Each row is a point on a tangle of strands that fork and nearly touch. The rows are in no order.
Points whose rows are less than 63.3 apart are linked; no others are. Some points are linked to none.
gozak: [ -5  17 -11   1 -27  -6 -62 -10 -12   4 -20 -22  -8   4   5  14  -3  35
   6  29]
zedo: [ 12 -26  29  11  17 -32 -21   9 -10   5  13  -2  -2 -21  -6   3  18 -22
  -7  -5]
fimer: [ 29  28  -7 -10 -13   5 -46 -40 -41 -24   6 -20   3  34  12 -16 -21  32
   0   5]
vudet: [  0 -12 -34 -25 -26   1 -11 -23  -9 -12  -1  11   4   1   3  -3  15  42
 -15  33]
pozom: [-28   0 -51 -70   8  19  24  18  20  -1  10  43 -12  17 -25  13 -20 -22
 -11   5]
digog: [ 17 -18 -17 -29 -34  21  14  -3 -22  -6   8  14  13  15  14 -41  29  49
 -24  58]
nefo: [ -3   5  44  60 -12   8   3  50  -3  22 -26 -44 -19   1  24 -11  18   7
   7   3]
zuda: [ -3  15  27  19 -13 -34 -22  46   1  40 -21 -27   9  -6   3 -11  13  17
   2  33]
Dum: [ 12   7 -20 -43 -16  20   5 -54 -46 -36  -6 -11  -9  15  28 -19 -18  28
 -29  12]
Bimi: [-10  46 -31 -20   5  17 -19  -4  -6  -4  -9 -12 -22  29  -9  51 -57 -43
   9 -20]
buti: [-23  19  -4 -23  -5 -45   4   5  37  31 -16   5   5   0 -22  -6  15  38
  12  20]
pog: [ 12 -45  30 -27   2   9   9   0 -23 -18   4  10   1  -7  30 -42  18   7
 -26  43]
nebu: [ -2  -1  19  23   7 -28 -25  39  17  18 -12 -16 -18 -33  -1  28   2 -36
  -6  -1]
Reguz: [-26   3  -2 -10  11  -7 -25   9  15   6 -15 -20 -26   4  -7  36 -16 -38
  17  -5]
rop: [-29  36 -23  -2 -15 -15 -21  34  18  29 -43 -19  -2  12  -4  24  -1  18
   1   9]
guzut: [-12  -3 -12  24  15  11  19  -2  26   4  42  17 -17 -10 -17  42 -13 -63
  19 -27]
Dosem: [  5 -27  27 -26   5 -26 -43  -6 -29 -15  -5  -7 -16   0  21  -5   3  -5
  -4  39]
numep: [-13 -11 -17 -21  -8  -3  36 -36 -42 -19 -13   0   0  19  15  -4  -2   5
  -3   1]
gatet: [ 14  34  48  40  -9 -29   0  34  20  42   0 -34   1 -23 -12 -21  24  10
  -4   1]
nima: [  0 -34  18 -33  10  -7  21   4  18  -4   1  19  24 -15  -6 -52  22  14
 -16   2]
Lusi: [ 14  61  34   3   5 -21  20 -21  59  28  22 -13 -15 -25 -47   1  -1 -18
  -7 -33]
fut: [  3 -11  11 -19  -1  -2 -13  -9 -49  -9 -13  -2  19  38   1 -18   5  21
  16  15]
Fizi: [ 37 -15  22  -2  -6  -1  16   4 -12   5  34  14  37   2 -14 -60  34  38
 -18  12]
kalek: [-10  11  -5  13  -5  -1 -22  -3  61  24  16   1  -3 -28 -41   9  12  -6
  18 -24]
velun: [ -4  17 -31   2   0  15 -20 -60 -22 -29  -7 -13  -6  17  11  23 -26   0
  19 -14]
vubu: [-15 -20 -30 -80  14   2  -5   9  32 -15 -19  33  -8   0   8  13 -36  -2
 -15  35]
Zugo: [  3  -9  19  -9  -5  11  68 -18  13  -2  16  16  21 -11   3 -58  34  23
 -30 -14]
fave: [ 11  -1 -10 -12  -1 -23  10 -15  41   8  21  20  20 -25 -40 -11  16  33
  -5 -26]
Borad: [-10 -14   0 -34  16 -20 -19  33  30   3   7  16  -8 -20 -17  37 -20 -48
  -2  20]
nupuz: [  7  43  12  62  15   8  -3  14 -36  -7 -31 -34   4  16  40  33 -29  -9
   9 -24]
sunaz: [ 11  35  54  56 -12 -26  25  13  13  39  14 -35 -11 -14  -4 -20  25   2
   2 -14]
Mukab: [-10   6  12  78  -6  42  20  34   6  -5 -30 -28 -31 -29  32  24 -10 -11
   4 -26]
ginu: [-15 -34  -9 -19   7  48   3 -27  -6 -36  -9   9  16   9  12 -23   5  26
  -8 -14]
Tiba: [-13  30 -20   5   0 -14  34  -1  37  29  11  17   7  -4 -40  19  -2 -22
  17 -37]
Lem: [ 13  -5  25  33 -23 -19 -36  14  -6  33  10 -18 -20 -17   6 -23  29   3
  18  53]
gotu: [ 17 -43  37   2  -9 -18   9 -14 -17   0  33   2 -10 -10   6 -46  40  -3
   2  25]
letet: [  0 -24 -40  -7  -8  24   8 -27   5 -27   8  27  15 -14 -18   4  11  27
  -9 -18]
gasep: [  1 -38  18 -26  13 -18  21   0  -5  -7   7  16   4 -11  -3 -28  12  -2
 -11   2]
fomu: [ -3  25   7  76   3   6   1  16 -26  10 -23 -28   9   5  29  22  -8   6
  25 -20]
gar: [ -9   9   7  49   5   8 -13  12  26  19  -2 -13  -4 -21 -12  16  10 -15
  21 -31]
zesin: [-10  30 -11  10  10  17 -35  53  14   2  -5 -18 -23  -4  -6  55 -46 -50
 -13 -12]
rago: [-12  -6 -13 -67  16 -10 -28   3  21 -12 -27  16 -12  -6   7  27 -34 -15
   3  35]
Tekol: [-10  26 -29 -16 -11 -33  -7  14  80  34  -4  19  -3 -13 -37  13   7  20
  -4  16]
Tet: [-10   1 -50  -8 -21 -15  11 -21 -16   0 -14   9  16  12 -11  18  -1  31
  -2  -7]
popa: [-16  16  23  17  -2 -13 -23  66  51  29 -33 -19  -7 -35   7   8   2   0
  -8  14]
kovoz: [ 28 -40   0 -14  -3  27 -37 -20 -38 -23   9   2   1  -3  12 -35   9  30
 -13  33]
Zukom: [ 32 -17   6  25 -26  -1  -2 -17 -19  12  37   3  13  -1 -18 -32  39  29
  14  30]
sada: [ -8 -14 -34 -24  17  33   5  -4   1 -16  25  27  -6  17 -29  33 -36 -43
   6 -19]
tofa: [  7 -15 -28 -67  -5   3  -3 -11 -15 -37 -19  12   5 -23  21   8 -18   6
 -45  22]
puro: [-28 -17  -2   0  20   4   4 -12  19  -2   0   5 -14  16 -19  16  -7 -37
  37 -36]
fitat: [ 28 -14  20  60  30   2 -25 -25 -58 -17  18  -4   3  26  24   8   2  -5
  37  -3]
romid: [-14  -2 -25 -50  -1  -6   3  29  58  20  30  36  -7 -12 -44  18 -25 -29
  -2  15]
vud: [  3 -11  20  -8  21 -11  45 -18  34   2  27  18  -2  -8 -29 -14  10 -32
   6 -45]
daz: [-20  20  10  42  22   6   0  56   9  11 -25 -19   1  -5   4  28  -9 -31
   7 -43]
Gemal: [-16  -8 -36 -74  13  54  -1   3  25 -37  -6  24  -7   5   7   8 -31 -13
 -39   1]
katu: [ -5 -10  -3  21  22   8   8 -27 -17 -11  -3   9  26  25   6   5  -3   5
  48 -33]
dadod: [  6 -34  22 -19  15 -29 -13   1  -4  -3   7  14  11 -24 -11  -8   8   0
  -2   6]
sanol: [ 22 -39  38   7   6 -10  32  -8 -23  -9  31  10  -2   6  20 -51  35  -3
 -14   9]
Biz: [-18  40 -11   5 -28 -29 -10  23  82  42 -13  -2 -12 -26 -28  11  10  26
  -6   8]
kiga: [-15  42   1  27  -6   7  26  64  51  38   8  -3 -12 -19 -25  22 -18 -46
 -10 -25]
subag: [ 16  10  -6 -30   3  -8   9   6  68  12  46  31   8 -26 -59  -5  -7 -15
 -15 -15]
gove: [ 18  -5  30  71  25  -8 -17  -8 -51  -2  13  -9 -13  22  39  21  10 -16
  32   4]
biri: [ -5  26   9  66  -7  -1  36  15  33  27   7 -21 -21 -44   0  18  12 -26
   4 -32]
Vibap: [  4   2   4 -31  14  21 -11 -59 -31 -39 -13 -20 -13  29  19 -13 -25   0
   3 -17]
zapuv: [ -2 -19  34  11  14 -47 -25  26  -6  10  -3 -11 -22 -24   2  14   8 -27
  -4  12]
sig: [ 15  13  12  75  32  -1  -9 -16 -35 -14  -8   0  14  10  31  37 -20 -11
  43 -23]
dud: [-19 -28 -24 -57  14  52   6   9  35 -38  -1  33  11  -2  12  -4 -13  -2
 -37  -5]
tulu: [ -2 -20  13 -41  13  19 -22 -32 -25 -46 -13  -3 -11  14  24 -11 -17   8
  -9   4]
fosim: [  2  -3   7 -10   6  11   2 -55 -48 -33  -2 -13  -4  35  23 -10 -16   5
  26 -15]
kivuv: [-12 -24  -1 -26   3  15  43 -18 -43 -25 -14   8  14  13  32 -23   0   9
 -22  -3]
pasu: [  4 -29   1  -3  -4  23  60 -13 -13 -15  11  12  19 -17  22 -48  38  22
 -26  -4]
mem: [ -4  16  -7 -42   5 -12 -48 -11   4  -6 -18 -16 -30  -6  11  38 -41 -34
  -5   7]
buda: [ -7  -6 -19 -40   2  16  41  11  47 -11   1  41  26 -25 -15 -29  13  30
 -49 -18]
bul: [  5  26  41 -11  12 -24  14 -15  58  27  14  -6  -6 -17 -44 -14  11 -15
   4 -28]
Degi: [ 20  19 -10  -3 -20   1 -57 -17 -34  -4 -13 -23   3  32   3   4  -5  36
  10  33]
Lazo: [-12   0 -13  -6 -12 -20 -14   6  54  23   9   9  -6 -31 -40  14   8   2
   5   3]
zusi: [  5  69   1   1  -3  -6  24  10  73  41  22  -3  -9 -28 -52  12  -5 -20
 -13 -29]
gos: [-19  29 -17 -18  16  -1 -36  51  22  13 -15  -1  -5   2 -18  50 -41 -33
  -5   0]
Lokil: [-27  24 -17  21 -22  10 -22  36  20  21 -41 -30 -15  -8   3  25  -7  16
  -8   3]
pef: [-18  12 -39  -3   4 -11  33 -12  14  10   1  18   8   6 -27  19   1  -8
  18 -32]
Fol: [  5 -14 -19   4  22   3  26   1  16 -10  25  27  34 -13 -27   5  -6 -16
   3 -45]
Nin: [ 17 -15  40  14  22 -19  45 -31  15  -9  35  11   7 -17 -12 -24  21 -14
   1 -40]
Riz: [  0 -40  14 -14  22  -8  23   1 -15 -25  15  26  -1 -13   6   0   4 -29
 -14 -26]
Tefil: [ 45 -15  14  11   2  -1   5 -26 -82 -28  25  -9  -8  30  31  -9  -1 -17
  -9  21]
vuv: [ 18  26  58  89  -2 -16  27  19   2  36  20 -28 -14   0  19 -23  26 -10
  12 -15]
luzep: [ 27 -18  18  50  24 -11  31 -31 -61 -22  26  18  10  17  42   3  12 -13
  33   2]
kile: [  2   2  18 -21  -3  -9  61 -32  16  10  14  14  16   9 -17 -55  27  28
  -6 -11]
mufa: [-21  21 -20  12 -18 -29  -1  33  12  28 -21 -12   0 -26  -7  40  -4 -16
 -11   0]
nalef: [  2 -24 -11 -47  15  10 -19  -4  -9 -38   6  19 -10 -15   2  25 -29 -33
 -26   8]
rafet: [ -7 -14 -11 -27  15  -2 -42  18  27   0  -6  17  21  -7 -31  16 -10   1
  11  -2]
Nov: [ 20 -33  48  24   1 -27  16 -29   0   5  38  -5 -21 -14  -5 -36  36 -18
  12  -4]
Tek: [ -1 -19 -10  -2  25  16  46  -8  20 -19  18  41  33  -3 -13 -13   3   4
   0 -49]
Rivef: [ 42 -23  19  14 -16  10 -17  -4 -61  -5  32  -2  -1  30   6 -29  20  -5
  14  49]
ked: [-13  -3 -10 -24  -5 -28 -28  10  19  12 -14  -6  -4 -26  -7  25  -9  -3
   3  26]
mefu: [-16  30   2  22 -25  -4 -18  10 -30  20 -36 -43  -7  18  16   8   2  19
  16  20]
vubo: [-14  34  -9  29 -20 -11   3  29  52  35 -18 -17  -4 -26 -22  12  12  18
   5 -17]
Potus: [-17  39 -44  28   7  29  -2  16   7   9  -8   3  -1  15  -8  57 -39 -31
  17 -30]
zabi: [ 23 -21   2   7 -15 -21 -34  -1 -39   7   9   0   4 -14  -7  -5  19   9
   3  30]
suni: [  1  23  24  52   7 -31  41  -2  34  26  16  -3 -16 -32 -10  22  11 -40
  16 -43]
vam: [-13  53 -43  11   6  32  -6  11   2  -1   1 -12 -20  23  -9  55 -60 -50
   2 -25]
kifen: [-25  17 -48 -45   6  -1   9  12   9   2  -4  22  -7  27 -22  31 -28 -28
   1 -11]
pinif: [  0  -9 -16 -46  13 -13 -12  21  58   8  14  28   6 -27 -25  20 -22 -22
  -4  26]
kud: [ -6 -23 -35 -39  17  56  17   9  17 -38  12  36  19   1 -11   6 -15 -14
 -22 -29]
foto: [  9 -11   3  -6  12 -13 -18 -21 -53 -21   1  -8  -6  -1   8  18 -11 -14
   1  -9]
toko: [ -6 -24  -9 -54  11 -14   5  16  17  -5 -10  24  19 -12 -18  -3  -7   5
 -15   9]
gubif: [  1  19  32  29  -6 -37  -3  48  23  40 -24 -25   1 -27   4   1   9   3
   0   9]
lobi: [  7 -20  13 -22  -9  30  39  -7 -54 -33  -2   5  10  22  42 -31  11  12
 -32  14]
vos: [-14  -6 -49 -28  -8 -12  36 -20 -26 -18 -23  10   4   8   1  11  -4   9
 -10 -10]
sotus: [ 39  46  18  69 -11  11 -27 -11 -69   0   3 -39 -14  19  47  15 -19  -7
  14   9]
noz: [-16  18 -27 -46  11 -12   0  -1 -18 -12 -33   5  15  31  -9  11 -22  11
   5 -13]
Zin: [-19   1 -23   5  16  12  24  16  27  16  42  24 -10   8 -36  34 -25 -52
  17 -20]
pigu: [ 14 -44  14   4  23  11  -5 -16 -38 -31   5  13  17   6  13 -21   8   4
   1  -8]
vebuv: [-11   3 -27 -36 -11 -39   6  -4  43  15 -13  28   7  -4 -27  -9  13  44
  -1  18]
lumu: [-12   0 -29 -26   4  14  13  18  38  20  46  36  -5   5 -47  14 -20 -36
   1  -4]
Kodi: [ 24 -11  38 -19   7 -21  14  -3  12   6  25  11  24  -5 -17 -56  21  22
 -17  -1]
vup: [-12 -22 -36 -34  -6  23  40   5  19 -18  -2  33  16 -18   1 -10  11  20
 -47  -6]
rif: [ -3  25  28  24  -8 -20  -3  19  51  28   8 -18 -19 -49 -28   3   4 -18
  -8 -17]
tasan: [ 34   6  -3  19 -10   8 -25 -16 -67  -4   9 -16  17  44  11  -9   0  18
  25  24]
susaz: [ -2  14   9  74  30   0   6   0 -11  -5 -13  -2   5  -3  32  46 -18 -37
  29 -30]
ves: [  3 -23 -13 -44 -12 -18  22   4  19  -3 -13  30  25  -2  10 -31  31  52
 -21  42]
Rofi: [ 27   7  25  -1 -20 -28 -24  -9  39  34  21   3   2 -22 -27 -41  27  43
   0  27]
Zulud: [  9  -8 -24 -42 -30   9  -8 -36 -36 -28  -6  -3 -10  14  21 -15   4  49
 -21  39]
sabe: [ -5 -23  -5 -15   6  59   3 -29 -24 -44  -7   2   2   4  41 -25   1  18
 -29 -12]
Goso: [ -1  15  14  29  -8 -37  24   5   1  33  -2 -13  17  -5 -19  -6  15   3
  15 -14]
neb: [-26 -12 -42 -73   5  17  24  16  43  -9  -8  46  -1   1 -11   2 -16  -4
 -26  18]
lon: [-14  23 -23  40  -4  -8   2  17  -6  23 -19  -8  14  -2  -7  35  -3  10
  13 -27]
Togu: [  8   3 -21 -47   5  -3  15   5  73   3  25  39  18 -16 -43 -14   1  16
 -27 -11]
mabe: [-25  32 -43 -20  -8 -12   6  43  43  40   6  21  -6   0 -43  38 -18 -19
   1   1]
bogip: [ -6 -17 -30 -21   9  48  -2 -35  -4 -50  -1  15  -3  -3  11  17 -24 -15
  -9 -28]
Fur: [  8 -24  36   9  13 -18  37  -7 -29  -7  25   7   8  28  10 -36  29  -5
  11   1]
Lidag: [-29   8  15  33  -7 -14   7  15  -3  17 -25 -33 -33  -7  16  27   7 -29
  14 -14]
Nal: [  6  -5  17  20 -21 -30   7 -24   9  24  21 -10  -2 -32 -20 -24  33  13
  11   8]
loguk: [-14  15 -14 -20  15 -10 -27  40  31  13  -6  11  15   0 -36  27 -20 -14
   6  -4]
Refig: [ 28  34  25  61   1   1 -31  -4 -51 -11  -9 -50 -33  15  53  18 -17 -15
  -4  -5]
Roga: [ -7   2  -1 -28  22   2  47  -5  48   7  29  28  -4  -2 -42 -15  -5 -34
   2 -39]
nasas: [ -8   6  40  43 -14  -4 -17  40 -24  28 -15 -47 -16  18  19  -5  11  -1
  16  24]
gif: [ 12  14  36  58  -6   6 -25  30 -47  13 -10 -46 -25  29  42  -1   7  -9
   9  21]
gebag: [ -3   9  -5   5 -29 -28 -16  10 -17  28  -6 -18   9  16  -6  -8  14  34
  21  41]
lov: [  4   8  21  90 -17  18  41  37  11   6 -22 -33 -21 -28  36   0  11   3
   4 -25]
kibop: [-27  26 -42 -45  11  -5 -12  -4   1  -3 -27  -2  -5  34 -16  32 -28  -4
   8  -9]
Pume: [ -9  -7   3  16  12  -7  29 -21 -23  -1  -1  11  32  30  -3 -17   8  16
  37 -16]
rabek: [ 31 -12  30   7 -22 -30 -24  12 -14  27  27  -9 -11 -11   2 -37  36   7
  11  61]
gan: [-14  -1 -17   3   1 -13  38 -24   8   8  -1  13  20   9 -20 -15  14  11
  23 -27]
geni: [ -7  21  31  73 -10   1  30  27  34  26 -12 -35 -22 -35  13  -2  14  -8
  -8 -31]
lufe: [-11   2  13  33  -7   4 -29  33  18  16 -23 -27 -39 -41  10  31  -6 -30
  -9   1]
gam: [-21  27  -9  41 -25  10  -7  51  42  27 -33 -23  -6 -16  -3  10   4  25
  -4  -8]
dimon: [-23  32 -41 -19  -1  -9  15  21   0  19 -16   2 -15  11 -19  52 -29 -35
   3  -9]
zube: [ -1 -32  -4 -36  16   0  11  -7 -18 -39   7  16 -11  -8   7  16 -15 -47
 -23 -13]
Zalef: [-38 -27   5 -36   7  40  46   6  26 -19  -6  17   2  -5  20 -30  11  -1
 -29 -19]
Luz: [ 43 -28  15  -8 -26  23 -27  16 -35   1  28   5   4  32  -1 -37  27   9
  14  60]
nugo: [ 21  34  -6   7   4  -6 -44 -44 -31 -26   3 -28 -19   1  18  20 -44 -20
  -5 -24]
Rubov: [-27  12 -13   0  -2   6 -28 -20 -11  -4 -22 -26  -5  30  -5  16  -7  13
  24 -10]
Besav: [ -2 -20 -11 -55   3 -15 -34  -4  22 -12 -24  16   7 -10   6   6 -21  22
   5  44]
Risu: [-16   6  16 -27   0 -32  23  -6  45  22   4   3  -7 -16 -38 -17  12 -10
  11 -15]
vore: [ -8  -1 -39  -5 -28 -18  -7 -23   0   5  -3   4  -1  -6 -11  20  18  34
   3  12]
viz: [ -7  20 -18   5   9  -7  -9   0 -22  -9 -18 -12   3   6  -3  40 -31 -23
   3 -24]
mevap: [ 31  -5  -7  10   0  20   1 -53 -71 -38  11   5   7   8  33   0 -18   9
  -4  -5]
Segen: [ 23  22   8  38  -7 -10 -32  15 -65  11  -4 -31  10  17  12  17 -13   9
   7  11]
pibur: [-16  29   1  27  11 -19  27  29  29  29  -6   0   4  -4 -19  21  -1 -31
  11 -34]
Domo: [ -7 -25  -1 -47  -3  34  -9   0   8 -26 -21  17  16  20  37 -39   9  54
 -33  42]
ruka: [ 33 -30  21  34  10 -15  14 -25 -71 -17  21   5  -9  16  31   0   9 -14
   7   8]
Suv: [-33  19 -10 -17 -11 -33 -11  17  13  30 -30 -13   6  18  -8  15   2  19
  15  13]
zol: [-15  15   8  21  -8  -4 -38  16  -9   5 -28 -38 -38 -18  22  40 -17 -22
 -10   9]
deso: [ 24 -25  11 -22 -16  36  24  12 -51 -14  17   4  21  26  27 -49  21  18
 -20  36]
sasa: [  8 -10  37  35   7 -35  36 -28  15   9  26  -1 -10 -18 -14 -13  25 -19
  18 -22]
met: [ -8 -10 -11 -67   9  42 -14 -16   8 -46 -15  10 -12   2  25  -1 -32 -12
 -42  -1]
Bapos: [ 13  10  22  81  -8  -1   2   8 -36  21   1 -28  11  15  18   7  11  -3
  31   4]
fefum: [-28 -21   7 -29   7  40  23   4  15 -20 -25  13  15  -5  31 -39  20  18
 -36   0]
zis: [-34   5   5  15  12  10  -9  11  34  13   3  -6 -28   8 -19  32 -15 -52
  33 -27]
fanog: [  9 -31 -11   8  -2  12  22 -22  -8 -16  13  20  23 -15  -9 -17  18  19
  -1 -17]
fava: [-12 -29 -11   4  23  21  30 -34   0 -27  10  25  -2   4   9   5  -4 -26
  13 -34]
duk: [-10 -20 -28 -54  -6  20  18  -6  -5 -28 -10  24   2 -19  19   2  -1   8
 -41   9]
Lokeb: [ 32   4  12 -13   8  11 -47 -36 -56 -36   5 -12   1  18  12 -12 -22  15
   0  -1]
nipe: [  2   2 -26  10  -1 -18  -4  12  -4   9  -3  -3  27 -13 -23  26  -5   6
   0 -17]
lat: [ 32  -9   5  -8 -22   1 -30  16 -23  14  18  -1  22  33 -14 -30  27  34
  21  56]
zag: [-12  40   1  30 -16  13 -38 -13 -26   5 -32 -55 -20  24  23   8 -12   8
  14   0]
Bulav: [ -6  20 -21  17 -26 -10 -16  -1 -33  21 -15 -23  14  31  -2   6  10  33
  24  22]
saf: [  9  -1 -11   6   2 -17   2   8  13   6  17  16  23 -29 -38  20   0 -14
  -2 -22]
gakos: [ 17  18   0  31   1 -11   9 -31  39  14  29   8  20 -22 -38 -15  18  29
  15 -31]
milad: [ 13 -38   8  16   3  18  37 -20 -12 -20  22  17  25 -23  14 -35  22  12
 -17 -15]
Bukan: [ -9  -4  -7 -39   9 -18   1  -2 -24  -8 -25  11  26  28   0 -11  -3  24
   0   1]
Vok: [-12  21 -14  60  -4  33   0  24   4   0 -33 -30 -17 -17  21  47 -17 -16
  -1 -31]
Livut: [  9 -43  28 -36   6 -15  -7 -11 -29 -16   1   1 -20   1  30 -23   7  -7
 -13  41]
rulu: [ -1  32  12  25  -3   7 -46 -33 -34  -7 -11 -43 -15  29  19   9 -25   3
  25  -5]
bobu: [  4  27  23  12  -7 -14 -52   9 -37  -1 -22 -45 -35  -5  36  20 -16 -12
 -13  21]
vuza: [ 23 -22   7 -17 -15  13  19  19  -2  -3  17  20  36   8   6 -65  36  51
 -29  24]
falo: [  5 -36  -6  -3  20  37  15 -39 -21 -44  15  27  -4   0  19   1  -8 -19
  -1 -28]
Lep: [ 20   6  41  62  18  -7 -32  16 -55   1   3 -39 -21  22  41  20   0 -14
   8   6]
tifi: [ -5 -14 -32 -42  -7 -18  15   0  44  -1 -16  39  19  -2  -5  -9  22  61
 -22  29]
tovor: [ -8  -1  43  54   8  14 -13  54  -9   5 -33 -43 -23  -7  28   9  -1 -12
  -4 -16]
zamu: [ 36  -6  34  14 -16 -28 -19   2   9  31  36  -2  -1 -16 -23 -48  35  18
   8  46]
kebuz: [ 32 -32   7  11 -19  45  28  -8 -52 -17  30   8  11  21  25 -44  33   8
 -13  37]
gura: [ 20 -28  11  33  20   3  49 -36 -46 -29  20  26  22   8  31 -13   6   0
  18 -12]
fudi: [ 14 -14   8 -14  -3 -18 -34 -12  51  14  13  13   5 -30 -28 -22  19  30
   7  21]
mosa: [ 11 -40  29 -27 -16  11  24   1  -3   1  13   8   3  -8  22 -62  38  21
 -33  51]
reri: [-18  18  -2  28  20  13 -15  55  17  12  -2  -9 -14   3  -8  48 -29 -46
   4 -32]
Sakur: [ 10  -9   5  12   0   6 -32 -11 -46   5   6  -9  19  29   0 -15   6  19
  25  13]
Noran: [  6  -4  -6   5 -14  -5 -65  -2   2  17 -16  -8  -8  -6   5  10   3  37
  12  54]
Mimub: [ 39 -15  -1 -25  -3  22 -47 -33 -46 -32   0   0   4   9  24 -31 -12  31
 -22  26]
Vov: [ -7 -12   2 -15   5 -15 -45  11  39  15 -10  12  17 -15 -22  -9  11  29
  14  15]
rosol: [ 10   0 -19 -29  -4  -5  29 -11  46  -7  20  33  31 -21 -35 -22  11  31
 -34 -23]
Boso: [ -3 -25 -11 -60   5   4 -18  -9  13 -26 -24  16   5   3  16 -18   1  44
 -19  37]
Dur: [-26 -29   0 -37   8  19  27  -6  27 -17   6  27  -7  -6  -8 -17   4 -22
  -8 -15]
zodov: [-16   0   5  45  24  -6  -7   1  -5  -4  -1  -3  -7   6  11  39 -13 -44
  32 -30]
Nos: [ -5 -15  -2 -69  14  19 -31 -26  -2 -43 -25   7 -11  11  22 -10 -27   1
 -21  12]
zor: [-14  -7 -32 -54  -6  31  -2 -27 -14 -39 -30   7  -3  28  31 -17 -10  48
 -29  10]
rov: [ -9 -27 -41 -18  -3  35  -8 -33  -4 -36   9  20   7  -9  -3  16 -10   6
  -7 -16]
petiz: [-12  13  10  -4  -1 -29 -28  41  64  35 -19  -5   6 -28 -15  14  -4   0
   8  16]
kag: [ -3  -7 -11 -42   9  -3 -33 -10  -6 -26 -14  -3 -13 -13   0  23 -24 -17
  -9  12]
Tipu: [-16 -30  15 -35   4  41   5  11  13 -16 -18  14  21  13  23 -56  19  38
 -23  19]
dagiz: [  6 -10  23  28   6 -18  24 -15 -25  10  19  -4  15  30  -1 -22  17   0
  41   0]
Dutoz: [-31  32 -37 -13  -8 -22  12  35  25  30 -20   5  -6  -4 -27  35 -10 -21
  -2  -9]
Bovug: [ -9 -31  12 -17   5  29  17 -13  -9 -20  -4  13  19  21   6 -45  23  30
  -1   2]
dopa: [ 14   1  11  -5  -1 -28 -50   0 -32   1 -17 -20 -19  -7  12  19 -13  -5
  -6  28]
lapa: [ -3  19  15  22 -26 -22 -20  36  -2  37  -8 -33   5  18   2 -15  17  26
  19  52]
tevan: [ 19 -10  -7  20  10   7  38 -51 -59 -38   1  18  10  17  35   0  -9  -1
  12  -8]
vilo: [ -2  30  -5  47   1  20 -12  28 -15  -4 -40 -38 -10   4  35  41 -32  -8
  -5 -30]
Pok: [-17 -19   4 -28  17  -3   9  -5  27  -4  10  18 -12  -2 -25   7  -8 -37
  13 -16]
Dip: [  2  46  20  35  -6   2  15  22  73  40  14 -18 -16 -38 -31   9   4 -13
 -10 -27]
mudu: [ -3  -8   8  -6  -4 -16  42 -29  15  10  11   6  12  -1 -18 -36  24  18
  19 -14]
nur: [  5 -21  -8 -35 -19   7  24  14  18  -8  -6  29  35  -7  15 -48  32  65
 -39  28]
kib: [  7   0   9  44  22   5 -15 -32 -40 -20  -9   1  17  22  18  17 -17  -5
  37 -19]
Rebug: [-16  41 -26   6  -4   6  15  53  52  48  24  12 -10 -11 -41  27 -19 -37
  -8  -6]
takug: [ -6  37   9 -31   0 -49  19  -5  57  38  -6   7  -4 -12 -31 -17  16  12
   3   1]
siv: [ 11  10 -11 -59 -11  19   3 -26 -28 -37 -17  -4   6  22  39 -31 -25  35
 -51  16]
falov: [ -6   4  -2  44 -22  -4 -11 -10 -26  14  -3 -23 -14 -12  15  16   5   0
  19  11]
tis: [ 41 -27   1   0 -13  21   7 -15 -73 -28  32   5  -3  33  29 -28  15  -5
  -8  34]
dipat: [-14   3 -59 -45  10  25  19 -11   0 -21 -12  36   9  30 -17  15 -16  14
  -9 -28]
mebu: [-25  43 -35  21  -3  13  -4  27   9  13 -35 -16   5   6  -7  49 -22  -5
   9 -35]
Did: [ 37   2   9  13 -11  30 -10 -30 -70 -18  20 -11   5  52  20 -20 -12   5
  27  26]
geno: [ -7 -15   5  37  23   6 -11  -6   7  -4  17   1 -15 -18  -5  49  -8 -51
  21 -35]
Musep: [  9 -10   7 -11  -7  28   9 -41 -59 -31   5 -11  -1  49  27 -28  -5  17
  15  17]
befoz: [  0  -5  20  23 -16 -12 -51  11  -4  23 -15 -28 -22 -21   8   2  10  16
  17  50]
vaze: [  5 -16   6 -22  -7  65 -15 -25 -31 -40  -7  -5   1   3  57 -41  -2  20
 -45  17]
Detum: [ 16   9  40  76  -4 -13  13  10 -19  30  19 -18  -4  12   7 -11  32  -4
  29   1]
vunon: [  8  31  11  38  -4  -7  -3 -19  53  27  19  -5   8 -34 -44   0  17  13
   9 -36]
Sidi: [-10  43 -15 -28   3  -4 -26 -16   2  -7  -9 -23 -35  13   0  44 -49 -47
  -3  -6]
mugo: [-23  31  10  40   6   6  25  47  43  31 -15 -10  -9 -12 -16  21 -13 -33
   7 -42]
nesef: [ -5  11   2  37   1 -20  37 -30  32  16  27   3  -8 -22 -21   6  11 -29
  23 -37]
fip: [ 25 -15  -3 -19 -19 -15  -8   7   3  16  11  13  29  11 -14 -33  27  44
   6  44]
guded: [ -9 -12   4  -5  12 -16  -5  29  30  15  23   9 -26 -22 -22  33  -6 -61
   1  -1]
Luru: [ 12 -17   7 -15 -20  11  11   4 -45  -9  10   5  20  42   5 -32  13  21
   3  33]

A fork is a point with three links. Follow the links from the first point to the second and name the forks in between, in order.
nefo / neb | Lep kib Pume gan mugo Dutoz kifen
katu / Detum | Pume sasa
Bukan / saf | kifen rago kag
reri / Zugo | mugo gan
Fur / gatet | sasa
Sakur / zube | fut kifen rago kag
zor / Rivef | deso tis
Bulav / nesef | gubif
rif / tifi | buti
geni / milad | sasa Pume gan

Follow the links from the first point to the second, and from the first to the third. Name the last point that the two ways share.
geni / sotus / Zugo | Pume
met / reri / Tipu | kifen
tis / tulu / zube | fut
gos / lumu / Luz | mugo
nipe / Tiba / nebu | kag
lat / Bovug / gura | tis
Bukan / Reguz / ginu | Tipu
fave / nur / bul | buti
rov / Nin / loguk | gan
Tet / daz / Gemal | fut

A fork is a point with three links, a tip a point with one. Leave the first point through the second and follow the links. Name the first fork or tip that comes.
pog / Livut | gasep
guded / Borad | kib
geno / guzut | guded
fava / falo | gan
